Each row is a point on a landscape with many peaks, with its height.
From any point a climber steps to the highest of the 3 points nearest to it. It stops when none of these is higher. Distance is the straight distance between rows; heights are no part of it.
q_77: [ 23.5 -26.1  -8.0 -19.1  -2.5  24.9  -1.4  -8.4  35.0 -16.6 -24.5   3.5
 -19.4  40.0  -6.8 -14.2 -33.4  29.2  14.4  18.7 -20.5  12.1 -17.5  21.2]  (h 399)
q_93: [ -2.2   9.7  -0.2  26.0   4.1  12.8 -23.2   2.2  -1.1  39.2   0.4   2.4
  -6.5  -1.2  17.3 -11.4  -8.5  -0.8  12.1  10.7   9.0  19.4 -32.8 -11.7]  (h 427)
q_298: [ -3.2  18.1  -0.1  17.6  -0.1   4.7   1.0   2.1  -3.6  10.0   5.7 -19.5
   2.8 -20.9  32.6  18.2   9.0 -10.1 -29.8 -14.3  19.1 -10.7  10.8 -12.4]  (h 390)
q_716: [  5.2  -9.5   0.8  -7.5  -4.5   8.5 -10.9 -11.8  11.1 -10.1  -7.0  14.6
 -13.0  28.0  -0.7 -22.5 -27.8  19.2   7.0   6.6 -15.7   8.6 -21.7  39.0]  (h 313)
q_540: [ 18.8  -0.4  -6.3  23.1  18.7  26.0 -24.6   6.5   3.6  30.9  -8.0  -1.4
  -0.5   6.5   1.0 -16.6  -0.5   2.6  18.8  22.4  -8.4  29.1 -22.9  -7.2]  (h 445)
q_140: [ 29.4  -3.3 -17.2   5.7  22.8  10.0 -18.3 -11.0  23.2 -15.4  -5.5   0.3
  14.9  26.1  -6.2  -1.7   3.6  -1.1 -27.3   7.1 -12.7  13.0  20.2  26.5]  (h 340)
q_224: [ -7.2   9.5  -8.6  15.6   6.5   0.3   4.1   0.0   2.5  -7.7  18.1  -4.4
  -2.8 -26.2  18.1  19.1   3.3 -19.5 -37.0  -6.7   0.6 -30.7  39.2  16.7]  (h 178)
q_104: [ -6.3 -11.4  -3.9  12.1 -25.8  -0.8  -4.5  11.3  -2.6  13.0   0.3  39.7
 -31.5  -3.1  -3.9 -32.2 -23.5  24.1  15.1  11.4 -16.0   3.2 -53.7  25.9]  (h 223)
q_376: [-14.2 -21.9 -18.7   2.0 -25.8 -27.5  -2.7  24.4 -12.6  10.7   5.3  34.5
 -34.9 -22.3  -3.4 -24.2  -5.7  13.1  10.1   5.0  -0.8  10.2 -37.8  10.2]  (h 497)
q_144: [ -4.8 -10.6  14.3  -2.0  23.7   1.9   3.6 -15.0  20.8 -28.3  -3.3 -15.1
  24.0  13.5 -26.9  14.5   1.7 -20.1  -1.3  -3.6 -28.2 -12.4  66.7  15.2]  (h 98)
q_593: [ -7.6  -8.9  10.9 -12.3 -24.9  -7.8  -3.6   0.6  -6.9  -7.2  -1.7  28.3
 -17.0  15.3  -9.0 -29.9 -29.5  19.5  21.4  10.4 -13.7   0.8 -44.4  28.7]  (h 248)
q_714: [  6.6  16.5 -23.8  23.1  -8.0   0.4  18.9  12.7  -6.3  12.3  -2.3 -10.4
 -16.0 -30.8  38.1   7.4   7.3   9.4 -54.4  -9.6  23.0 -14.6  24.0 -11.8]  (h 197)
q_328: [ 11.3 -15.5   6.1 -35.0 -11.5   2.6  -3.2  -8.2  19.2 -31.3 -16.8   2.6
 -14.0  45.6 -12.5 -17.4 -37.6  27.2  21.6   9.8 -16.0  -0.3 -21.6  23.2]  (h 346)
q_338: [-23.3  -4.8   6.5  -8.0 -15.4 -11.1  -9.8  -1.9 -19.0  16.7   6.2  24.9
 -10.2   3.5  -4.7  -9.8 -13.4   2.2  23.2   7.1   2.1  11.0 -29.3   6.9]  (h 252)
q_747: [-15.9  -6.5 -23.1  24.1 -12.5 -16.6  -1.7  13.2  -7.7  27.1   2.5  19.7
 -33.2 -22.3  15.5  -3.7  -4.8  10.4   4.5  -6.0  15.3   4.1 -31.5 -13.0]  (h 675)
q_95: [ 40.4  11.1  -7.1  14.1  26.7  22.1 -15.3  21.8   5.0  -4.6 -15.6 -15.9
  38.4   3.4  26.6   6.3  32.3   4.2 -19.7  13.0  41.6   1.0  23.9 -19.5]  (h 220)
q_500: [ -2.7   2.3  10.1  -2.8  10.4   2.2 -15.9 -14.1 -11.3  22.8  -2.3  -3.0
   6.9  14.7  -1.7   3.5   1.3 -11.1  23.5   6.8   3.8  26.8 -12.4 -12.6]  (h 440)
q_125: [-27.9 -17.8  -6.6 -16.9 -17.6 -29.2  17.5  19.3 -14.0 -14.4  10.5  10.3
 -24.7 -39.2 -11.3   1.9  14.0  -6.6   0.3 -12.9  -3.2 -12.6  11.4  11.2]  (h 292)
q_863: [ 25.9 -21.7   4.2   3.6   7.4  27.8   2.4   2.6  10.9  20.0 -21.8  11.7
  -2.1  24.6 -19.8 -20.9 -11.5  10.4  34.9  26.5 -29.5  34.1 -37.1  -2.8]  (h 417)
q_943: [ -6.0 -10.2   7.6 -34.8 -47.3 -27.1   3.6  12.0 -12.8 -18.8  17.2  27.7
 -15.1  -0.2 -21.5 -25.2  -9.6  11.7   7.2   0.8 -16.8 -15.7 -36.1  16.2]  (h 257)
q_976: [  5.6  -9.1  15.6 -43.5  -9.6 -10.3  15.2 -17.7   5.0 -36.6 -14.2   4.3
   7.8  46.6 -43.4   6.0 -22.3  10.2  22.7   3.4 -24.0  -2.9   4.7  -5.7]  (h 97)
q_528: [ 32.8   8.3 -10.5   5.5  30.5   7.4 -18.7  -9.1  14.1 -15.9   0.6  -8.7
  21.1   9.4  -0.5   5.7  13.0  -5.3 -47.2  11.1  -3.0  -4.6  40.3  23.4]  (h 251)
q_400: [  9.2 -21.6   6.6 -28.3   2.8   4.4  14.3 -16.3  15.3 -18.8  -8.0  12.7
  28.2  42.6 -33.1  10.1  -2.8 -11.5  17.9   2.9 -25.6  18.9   9.0 -15.5]  (h 201)
q_765: [-11.9 -12.0 -11.9  29.6 -19.0  -2.7  -6.4  10.0 -11.2  36.4   0.1  25.5
 -38.9 -20.8   4.0 -19.9 -10.5  13.3  23.4   8.5   1.3   8.6 -54.2 -13.4]  (h 543)
q_260: [-14.5   2.3  19.2 -31.0 -13.5 -14.6   1.3 -11.6 -32.0  13.2   1.0   8.9
   7.7  19.6 -26.3  -8.4 -16.1   7.5  46.4  14.5   2.0   3.1 -34.8 -12.1]  (h 523)
q_233: [-14.4  10.4   0.9  25.7  -9.1  -8.8   0.8  -1.4  -5.7  30.7   2.6   4.3
 -16.6 -16.1  19.2   0.0  -3.9   1.9   9.7 -16.5  23.2  12.1 -36.1 -29.9]  (h 548)
q_397: [-25.1  -3.8  -0.4   2.3 -13.3 -20.0  17.5   8.8  -8.3   9.1   8.5  -4.7
 -25.8 -35.4   6.5  16.0   9.4  -3.6   7.0 -25.6  16.7  -4.0 -10.8 -13.1]  (h 551)
q_823: [ -3.0   4.9 -30.4  14.7  -1.3 -23.8  11.5  20.9 -14.8   3.0   1.3 -11.0
 -33.3 -43.7  20.7  12.0   6.3  10.7 -26.5 -15.1  19.1  -4.6  14.9  -1.0]  (h 276)
q_773: [  8.8  -7.2  12.6 -52.8 -18.1 -15.9   4.1 -13.9  18.4 -54.5 -14.5  -7.0
  -5.8  47.7 -37.1   9.8 -29.8  17.0  14.5   3.1 -22.9 -26.2   9.2   9.2]  (h 57)
q_61: [ 36.2   7.9 -17.5  16.3  25.7  18.9 -25.3   9.3  11.4   7.3  -6.1  -0.1
  20.3   9.0   4.9  -8.7  12.3   0.1 -20.0  22.0   3.3  13.9   7.3   1.6]  (h 177)
q_582: [ 12.1 -20.4   4.3 -15.5  11.3   3.5  -1.6 -17.9  17.8 -20.1 -11.4   3.9
  14.3  37.9 -18.8   9.9  -3.2  -6.3  -3.4   1.8 -23.9  14.3  18.1   5.4]  (h 297)
q_111: [ 10.7 -16.7   9.2 -32.3  -4.2   5.6  17.6 -16.7   7.3 -10.1 -12.2  18.8
  27.3  45.8 -30.0   2.7 -15.2  -2.3  32.1  14.2 -24.3  22.9 -16.6 -25.2]  (h 143)
q_601: [ -8.8 -13.1  18.8 -22.4  14.7  -0.2  12.0 -15.0   4.9 -16.7  -4.0  -8.3
  20.2  22.1 -32.1  21.7   5.1 -23.3  17.4   0.0 -20.0   2.9  42.8 -10.3]  (h 96)
q_45: [ -9.6   6.3   4.6   3.6  15.1   0.8 -12.6  -9.3  -4.0  -3.8   6.6  -7.4
   3.5  -2.8   6.0  15.7   1.8 -18.6 -12.6  -3.8  -6.0  -4.9  25.3  18.5]  (h 299)
q_178: [-12.0 -21.7  -9.6 -25.6 -32.4 -35.4   3.9  20.8 -15.8  -8.1   9.4  26.1
 -28.6 -22.3 -16.7 -22.0   3.4   6.6   1.5  -6.1 -10.6  -0.6 -18.9  12.4]  (h 384)
q_273: [ -9.1  -8.6 -28.3   9.0  -9.2 -24.8  -2.5  17.3  -8.8   7.3   7.1  24.6
 -35.8 -26.3   7.2  -0.9  -1.6   8.0 -19.8  -2.3   5.7   1.0 -10.4  14.9]  (h 382)
q_839: [ 14.6  17.4 -29.8  21.7 -14.7   1.2  22.7  20.5  -5.9  20.6 -10.1  -9.5
 -20.2 -25.7  45.2 -12.0   9.6  33.1 -56.5  -8.9  35.7  -1.7  19.5 -21.4]  (h 168)
q_149: [ 13.5   6.8   0.8  11.5  27.8   9.5 -11.3  -6.5   7.9 -12.4   4.0 -32.5
  26.4  -9.7  12.2  21.5  13.1 -21.2 -24.2   2.6   4.6 -12.5  50.1   5.1]  (h 82)
q_341: [-41.2   3.5  18.3 -12.1 -10.7 -14.3  24.0  -6.8  -8.4   3.6  14.3  -8.7
  -6.1 -23.4  -4.5  15.1   7.8 -12.8  26.1 -20.5  12.7 -14.6  -1.5 -11.4]  (h 527)
q_94: [ 34.0 -15.7 -10.7  10.0  20.9  24.2 -12.4   7.6  22.8   3.4 -13.3  16.1
  25.9  22.4  -9.7   0.4  16.5 -10.4  18.8  18.9 -16.9  29.2 -18.6 -16.7]  (h 419)
q_136: [-11.5  -2.1  26.5 -39.9 -11.8 -14.9   1.8 -11.4  -0.6 -48.1  -1.0  -1.5
  -2.1  27.6 -35.7  -0.4 -14.7   8.9  11.0  -5.7 -22.0 -29.3  16.1  26.9]  (h 6)
q_392: [ 36.7   2.0 -15.3   9.8  28.0  11.0 -19.1   3.2  16.7 -11.6  -6.8  -1.2
  27.9  11.8  -2.5   8.7  21.1 -12.0 -25.0  14.4   1.6  12.3  20.8   1.4]  (h 244)
q_241: [ 12.3 -10.0   2.7  -9.7  20.3   2.8  -8.7  -7.9   6.4   2.4  -4.6  -2.0
  18.6  17.3  -7.9   8.1  10.4 -18.4   6.3   9.0  -7.5  26.1  10.1  -8.7]  (h 411)
q_352: [  8.9 -13.6   3.9 -10.8   9.3   7.1  -5.5  -9.6  -0.5  10.2 -12.4   5.9
  12.7  26.4 -15.5  -6.2  -5.3  -7.9  26.1  15.3 -12.9  32.3 -11.4  -7.2]  (h 716)
q_374: [-18.1  11.1   5.6  13.6  -4.7  -1.3  -0.3  -4.8  -6.9  21.4   5.6  -4.7
  -9.1 -14.0  19.4  12.5  -1.3 -10.3   6.4 -17.2  22.1   4.4 -16.8 -16.5]  (h 442)
q_597: [ 15.1  -7.5  -8.5   1.1  16.2   7.2 -17.9 -10.6  10.6  -5.2  -6.0   3.2
  10.4  26.5  -6.8  -2.6  -3.8  -3.5  -9.6   5.9 -15.3  19.4   5.5  20.4]  (h 436)
q_13: [-11.8   2.2  22.2 -48.5  -4.2 -16.4  11.7 -14.2 -27.2 -11.3  -3.8   2.0
  15.8  28.3 -42.4   3.1 -11.8   4.7  41.0  13.0 -10.2  -0.9  -5.0 -14.8]  (h 358)
q_803: [  7.4  22.7  -3.9  41.2 -14.8  -1.1  40.1  16.4  -9.4   5.9 -10.2 -26.8
   1.1 -31.2  41.4  -2.9  15.3  16.5 -35.1 -39.3  21.2  -3.2   8.2 -31.4]  (h 191)
q_719: [ 16.2  24.3 -14.3  17.9  -6.1  15.4  -1.7   9.7   2.0  12.4   5.8  -1.7
   5.8 -15.9  40.3   0.8  14.5   6.8 -59.1   4.5  25.5 -15.4  28.5  -0.7]  (h 255)
q_534: [ -5.8   9.5  12.3   6.5  14.9   6.7 -12.1 -10.1  -4.9   9.6   2.4 -23.5
  10.4  -4.3  12.0  19.2   9.7 -18.4   0.4  -9.0  10.9   2.0  12.7  -9.0]  (h 503)
q_841: [-14.8 -11.5 -16.1   4.1 -16.7 -19.7  -5.5  12.2  -9.3   7.2   5.6  38.8
 -24.2 -12.7   0.2 -10.2  -9.2   7.4  -3.8   1.1  -3.6   2.2 -21.0  19.0]  (h 426)
q_156: [-21.3   0.5  18.2 -48.4 -35.7 -28.8  15.8   3.2 -31.4  -1.8  22.9   3.1
   7.8 -11.9 -35.1  -8.4   0.9   3.5  32.7   4.6  -5.6 -29.4 -33.5 -13.5]  (h 514)
q_653: [-17.0  -7.8  22.1 -18.2   5.9  -7.4   2.4 -10.3  -6.6 -20.9   3.2  -1.0
   4.8  13.9 -26.8   9.3  -8.2 -12.7   9.5  -2.8 -18.8  -9.1  33.1  21.3]  (h 60)
q_964: [  6.2  15.1 -37.1  25.6  -6.4  -2.1   2.4  16.8  -6.0  20.3   0.6  10.5
 -24.2 -26.4  29.9  -2.7  -0.3  12.2 -46.2   0.9  19.3  -2.0   3.6  -8.0]  (h 169)
q_25: [ -5.3  19.8  -9.9  35.0  -9.4  -9.5  11.3  10.8  -5.4  22.7  -4.6 -12.8
 -19.4 -24.5  28.9   2.2  -2.8  11.2 -10.9 -26.6  28.4  10.6 -29.6 -35.8]  (h 472)
q_772: [ -3.3  -2.2   6.6   5.6  30.9   7.2  -1.4  -8.4  21.1 -22.2   0.0 -34.4
  29.9  -5.2  -8.1  22.7  15.0 -31.3   5.3  -1.4 -10.6 -15.5  71.4  -5.6]  (h 26)
q_788: [ 34.2  -3.1   1.3   6.6  31.1  15.1  -6.5  11.2  11.5 -22.4 -11.0 -28.4
  42.1  -4.3  10.9  29.8  36.6 -18.0 -14.3   2.6  22.4 -11.4  46.2 -26.0]  (h 76)
q_688: [ 26.7 -21.6  -9.2  -7.2   7.3  24.2   0.0 -12.6  34.8 -13.7 -18.3   9.5
   3.2  39.8 -10.9  -9.9 -15.4  11.0   8.8  14.9 -28.6  21.9 -12.4  12.6]  (h 507)
q_69: [ 13.3  27.8   1.7  37.3   0.4  19.1 -15.7  15.1   5.8  27.6  -4.7 -18.4
   9.0  -4.7  40.9 -17.6  13.3  10.9 -20.7  -7.3  35.8   4.4 -17.4 -28.6]  (h 808)
q_269: [-25.2   0.5  14.3 -13.9 -19.4  -7.6  -2.9  -7.7 -28.0  33.6   5.3  15.8
  -4.0   6.8 -10.1 -15.8 -13.6   5.6  49.4   9.8   9.6   8.8 -48.8  -9.8]  (h 379)
q_598: [-24.0   5.0  26.9 -41.4 -16.2 -20.0   8.0  -6.3 -26.6 -15.9  11.0   2.2
   5.1  10.9 -29.7  -4.3  -8.7   1.4  28.9   5.1  -5.1 -19.7  -9.0   0.6]  (h 305)
q_690: [ 15.7  -5.4  -4.7  13.8  11.4  19.8 -16.8  -5.5   7.8  12.4  -8.3   8.9
  -6.5  18.9  -4.6 -20.9 -16.8  15.8   9.6  22.0 -21.5  24.3 -22.3  22.1]  (h 388)
q_614: [-29.0   2.6  26.4 -12.2  12.1  -1.6   8.1 -19.0  -8.5   4.5   8.3 -22.9
  11.4  -1.3 -13.8  17.9   5.2 -19.7  33.3  -8.6   1.5  -2.6  23.1 -10.6]  (h 272)
q_308: [ 15.6  10.4  -7.1  12.3  20.8   4.1 -23.9  -6.7   4.5   2.2   1.0  -6.2
  11.0  11.2   8.9   5.7   2.8  -9.7 -27.3   8.4  -2.3   6.4  18.5  15.9]  (h 285)
q_911: [-31.9   1.6  12.7  -0.4 -18.5 -17.2  24.1  -6.7 -12.6  19.7   7.7  -4.4
 -17.7 -23.7  -0.5  12.0   5.0  -2.9  25.5 -24.4  25.9   7.7 -31.6 -28.4]  (h 704)
q_514: [-30.2  -7.5 -19.9   4.1   2.3 -21.7  32.0  15.2   2.4 -19.7   9.4 -18.7
 -20.8 -53.3   7.9   9.1  11.4  -8.1   9.1 -21.6   6.7 -22.9  35.1   2.4]  (h 208)
q_113: [ -2.2   1.2   5.4   8.5  25.6   2.8  -4.9 -15.1  13.6 -22.0   4.2 -16.0
  18.5  -1.5  -6.8  19.4   1.0 -21.0 -21.7  -3.6 -17.8 -21.5  61.7  25.6]  (h 170)
q_343: [ 37.7 -30.5   2.1  -8.5   2.0  41.6   7.0  -3.4  39.1  -2.3 -23.8  11.0
  -6.5  35.0 -10.3 -14.4 -18.9  18.8  14.1  20.1 -33.0  20.5 -31.9   6.6]  (h 471)
q_359: [-13.1  18.5  -5.5  21.7   3.1   7.3  20.0   0.7   9.2  -9.5   9.1 -29.8
   8.3 -34.2  32.2  23.2   2.8 -17.2 -13.9 -19.0   9.3 -35.4  43.9  -2.1]  (h 219)
q_84: [-27.0 -12.8   9.7 -32.9 -37.0 -27.1  12.1   8.6 -25.3   6.0  16.6  18.6
 -15.1 -18.2 -20.0 -11.4   8.8   2.2  25.2  -1.6   4.2  -9.4 -32.9 -12.4]  (h 338)
q_643: [-35.3  -9.4  12.1 -35.2 -32.8 -26.6  30.6   4.8 -21.4   2.5  20.1  -4.9
  -9.5 -33.7 -29.7  -5.3  15.8   0.5  31.3 -12.7  11.3 -20.0 -19.7 -25.0]  (h 241)
q_631: [-26.9  -3.6  12.2 -12.5  -9.6 -11.6  -4.7  -1.3 -18.0   6.2   9.1  12.1
  -7.2  -5.1  -3.9   5.2  -4.8  -8.6  10.0  -7.3  -0.5  -4.8  -9.5   8.4]  (h 140)
q_336: [ 35.3 -25.3  -7.6   5.8   9.1  33.1   1.4  -3.2  31.9  -4.1 -17.6  15.6
  14.2  30.4 -13.2  -8.8  -2.0   5.8  14.1  17.8 -30.6  25.8 -25.5   1.3]  (h 775)
q_682: [ 14.0  26.3   9.3  29.7  -7.6  13.2   7.8  12.9   2.2  11.5  -7.7 -26.1
  16.4 -11.9  48.4  -5.3  23.1  14.0 -38.1 -26.4  37.6  -9.6   1.7 -23.2]  (h 524)
q_124: [ 33.2  -7.7 -22.8   6.3  16.8  28.3 -17.1 -14.7  33.1  -5.5  -8.7   4.8
  -6.3  28.7  -0.4 -15.6  -9.0  23.3 -18.4  10.6 -15.3  14.4  -4.0  37.5]  (h 394)
q_827: [-32.6   9.3  19.6  -1.8   7.3  -1.1  14.0 -14.6  -4.0  -1.4  12.8 -24.7
   4.5 -18.7   2.0  21.7   7.0 -20.5  19.1 -16.7   7.6 -14.6  20.3  -4.0]  (h 377)
q_442: [  6.1  23.2 -11.5  25.3   3.3  12.5 -16.8   7.9  -1.5  20.6   3.6  -2.1
   2.3 -12.6  33.9  -4.2   5.1   0.4 -36.2   5.9  18.9  -3.2  -1.8  -4.6]  (h 348)
q_330: [ 46.1  10.2  -8.1   7.9  31.3  16.0 -18.5   9.6   5.8 -13.3  -5.2 -12.9
  36.4  -0.3  16.6   9.2  31.1  -2.6 -39.3  12.6  27.1  -8.8  47.4   1.4]  (h 141)
q_728: [-36.3   3.4  15.9  -8.2   3.2  -4.0   8.5  -2.6  -5.0 -17.9  16.2  -2.7
   0.6 -18.8  -6.7  15.5   1.1 -19.9  14.3  -7.6  -9.6 -29.0  35.2  13.6]  (h 212)
q_710: [-12.5   2.5 -13.9  16.6  -1.6  -8.8   0.5   5.8 -10.0  12.0   8.7   4.7
 -16.5 -22.9  22.2  12.0  -0.7  -6.3 -19.0  -8.7  10.7  -5.7  -1.6  -0.3]  (h 339)
q_454: [  3.8  -8.4  10.2   9.5  -8.0  14.0 -12.5   0.6  -7.3  24.1  -6.9  20.3
 -20.7  11.0  -8.5 -27.9 -25.0  20.3  29.2  18.6 -17.1  12.7 -43.7  17.1]  (h 289)
q_388: [-36.6   4.9  27.2 -39.1 -11.2 -17.7  15.8 -13.6 -32.6  10.7  13.4  -4.9
   9.3  -4.6 -29.2   3.2   0.7   2.4  45.0  -3.1  13.0 -21.4 -26.8 -20.8]  (h 391)
q_43: [ -2.9 -14.9  16.7 -29.3   3.9  -1.0  11.7 -19.3  14.2 -31.8 -13.5  -1.1
  14.7  38.0 -40.6  11.4  -8.1  -5.3   8.4  -2.4 -28.5  -3.5  37.4   3.5]  (h 183)
q_857: [ 11.6 -12.8   8.6 -13.1  -6.4   7.4   2.6  -7.4  -0.1  -3.5 -16.8  14.0
  -4.3  35.8 -19.2 -25.0 -27.4  15.2  31.9  20.1 -21.7  21.5 -28.2  13.9]  (h 267)
q_517: [  3.4  13.4 -15.3  13.0   7.7   3.4 -17.2  -7.0   6.1   2.9   8.4  15.6
  -3.2   0.6  12.5   0.4  -8.2  -3.4 -39.6   3.7  -4.1  -1.6   9.4  29.0]  (h 375)
q_835: [-30.0  -7.1  15.9 -34.5 -27.2 -19.7  18.0   8.9 -13.4 -26.0  19.6  10.4
  -2.3 -12.7 -29.7  -3.6   6.7  -8.4  14.2  -4.9 -17.6 -33.9   5.1  10.6]  (h 20)
q_570: [  8.7  16.4  -6.1  33.9   8.0  19.2 -29.0   8.2   2.5  36.5  -2.3  -9.8
   1.7  -3.4  26.3 -11.4   3.2   3.5  -0.6   9.3  17.6  15.9 -26.7 -19.4]  (h 538)
q_512: [ -2.8  15.8 -10.8  28.2  -1.2   4.6  -8.2   6.6  -1.0  25.1   3.3  -1.9
  -9.6 -17.3  31.2   2.9  -1.9  -0.3 -19.9  -7.6  22.2   2.5 -16.0 -19.8]  (h 437)
q_493: [ 52.8   0.5 -20.3  24.6  31.1  33.1 -17.4  25.4  19.8  -2.8 -16.2  15.6
  28.5  10.6   1.5  -2.3  29.7   1.7  -6.9  29.6  12.0   7.1  -5.1 -16.1]  (h 110)
q_836: [  3.4  -5.4  10.4  -6.0  26.3   7.1  -1.9  -9.6  10.5 -12.4  -0.1 -26.8
  21.9   6.3  -8.4  24.0  17.5 -29.4   0.9  -2.6  -6.8  10.7  41.0 -11.8]  (h 14)
q_451: [ 19.9  -4.0  -3.0  -0.6  25.2   1.0 -13.0 -16.3  14.3 -19.9  -2.1  -8.1
  16.7  15.7 -11.0  11.1   4.0 -13.1 -31.5  -0.1 -15.4   0.8  46.5  23.2]  (h 253)
q_994: [-17.7   6.6  -2.7  16.1  -7.9 -12.1  20.5   2.2  -4.4   7.1   2.5 -14.4
 -17.3 -33.1  19.0  22.0   5.1  -4.9  -2.5 -29.9  15.9  -5.7  -1.1 -17.8]  (h 457)
q_490: [-14.8  -3.9  10.8 -46.1 -48.6 -33.0  14.2  11.6 -14.8 -26.1  21.1  10.8
  -8.7  -4.8 -34.8 -18.9  -3.7   4.1   6.3  -2.0 -24.7 -27.8 -28.3   6.2]  (h 153)
q_2: [-24.1  20.8   0.5  26.7  -6.0 -10.0  48.8   5.5   2.8  -5.7   3.0 -31.0
  -8.7 -41.5  16.6  16.7   8.7  -4.2  13.8 -42.2  14.2  -9.7   5.5 -22.3]  (h 387)
q_345: [-28.4 -16.2   1.3 -19.6 -24.9 -28.7  12.9  14.2 -19.8   3.7  12.2   7.4
 -23.2 -32.5 -11.0  -1.4  10.4  -1.8  12.9 -14.1   9.2  -5.9 -14.8  -6.0]  (h 398)
q_862: [ 20.5  27.3   7.9  16.6  15.4  16.7  -8.7   9.6   0.3   7.2  -6.8 -36.4
  23.5  -8.8  39.2   3.3  26.8  -2.4 -27.6  -9.1  34.8 -10.1  15.8 -17.4]  (h 360)
q_332: [  3.2  -6.8  -0.1 -10.8   8.3  -1.0  -9.7 -17.8   7.0 -17.7  -4.7   5.4
  -1.9  29.2  -9.9  -0.4 -15.7   4.3 -11.3  -5.9 -17.2   6.1  11.0  35.2]  (h 334)
q_849: [ 40.4  24.3  -7.8   9.8  15.2  18.3 -18.7   2.2   9.7 -10.1   6.5  -3.0
  27.4   1.5  17.7  -7.1  18.9   3.0 -58.8  18.3  22.9 -14.3  51.1  24.7]  (h 81)
q_321: [-16.4  -3.1  21.2 -20.7   1.5  -6.2  -5.6 -14.3 -18.9   0.4   1.2   2.5
   6.9  19.2 -16.5   4.7  -7.9  -6.0  24.1   5.1  -3.2   9.4   2.3   0.6]  (h 239)
q_304: [ -5.3 -10.9 -29.0  29.0 -14.5 -12.2  -4.6  20.4  -5.9  28.3   2.6  31.2
 -42.6 -22.6   8.0 -22.3  -9.4  17.2  -1.4  11.5   3.4   9.7 -36.1  -1.1]  (h 588)
q_963: [ 34.9  -8.7 -15.2  11.3  21.0  23.9 -16.2  -1.2  22.0  -0.3 -10.7   5.4
   5.6  24.3  -3.7 -15.6  -2.5   6.7  -2.3  20.3 -23.2  25.2  -8.1  16.0]  (h 504)
q_763: [-12.9   0.8  21.7 -31.6 -23.0 -17.6   1.2  -3.4 -21.3 -16.9   7.7  17.9
  -0.6  19.3 -26.6 -12.6 -18.5   8.9  23.5   3.2  -9.2 -11.3 -22.6  13.7]  (h 295)
q_539: [  5.2   1.3  -4.0   7.6  15.8   6.6 -22.1  -7.7  -2.3  17.0  -2.6   5.5
   3.7  13.7   3.2  -7.6  -5.0  -3.5   5.2  12.4  -4.6  24.1 -11.7   4.0]  (h 688)
q_828: [-20.9  22.9  10.1  20.0   5.8   6.6  24.9  -7.2   5.0  -6.3   8.6 -38.4
   7.1 -28.6  23.6  21.8   6.5 -15.7   6.8 -26.1   9.3 -21.1  22.9 -16.1]  (h 275)
q_287: [  2.7  24.8   5.1  26.6   2.1   6.8  -9.9   2.1  -2.5  19.4  -2.8 -18.3
   6.0 -10.6  36.0   2.2   9.5  -3.1 -12.7 -15.8  25.8   3.9 -13.4 -23.3]  (h 561)
q_868: [ -5.5   2.5  -9.4  17.2   2.4   4.9 -20.0  -0.7  -2.7  16.5   4.1  24.9
 -11.9   0.3   9.8 -11.1 -11.6   6.3  -7.6   6.8  -6.7   7.3 -21.0  17.4]  (h 476)
q_73: [-10.8  21.3  -8.2  31.1  -3.9   3.7  30.4   6.6   6.2  -1.8  -0.3 -32.3
  -4.3 -35.9  34.7  14.8   9.5  -5.1 -20.0 -33.1  16.5 -15.6  19.3 -20.2]  (h 225)
q_603: [-28.1  -8.3   2.1  -4.4  -5.3 -13.2   7.3   3.5  -9.1  -9.2  17.7   9.1
 -13.3 -20.7  -0.8  17.3   2.5 -10.2  -3.3 -12.2  -5.5 -18.1  15.9  17.3]  (h 200)
q_979: [ 33.8  22.2 -10.6  13.2  20.1  20.0 -23.3   9.2   3.0   3.8   0.2  -6.4
  22.1  -2.5  22.0  -4.8  16.1   3.9 -41.3  13.9  22.0  -3.7  26.7   4.3]  (h 111)

Where does a climber stop that starts at each point below?
q_631 -> q_747
q_839 -> q_69
q_714 -> q_69
q_359 -> q_911
q_943 -> q_747
q_330 -> q_69
q_603 -> q_911
q_136 -> q_963
q_772 -> q_963
q_788 -> q_69
q_144 -> q_963
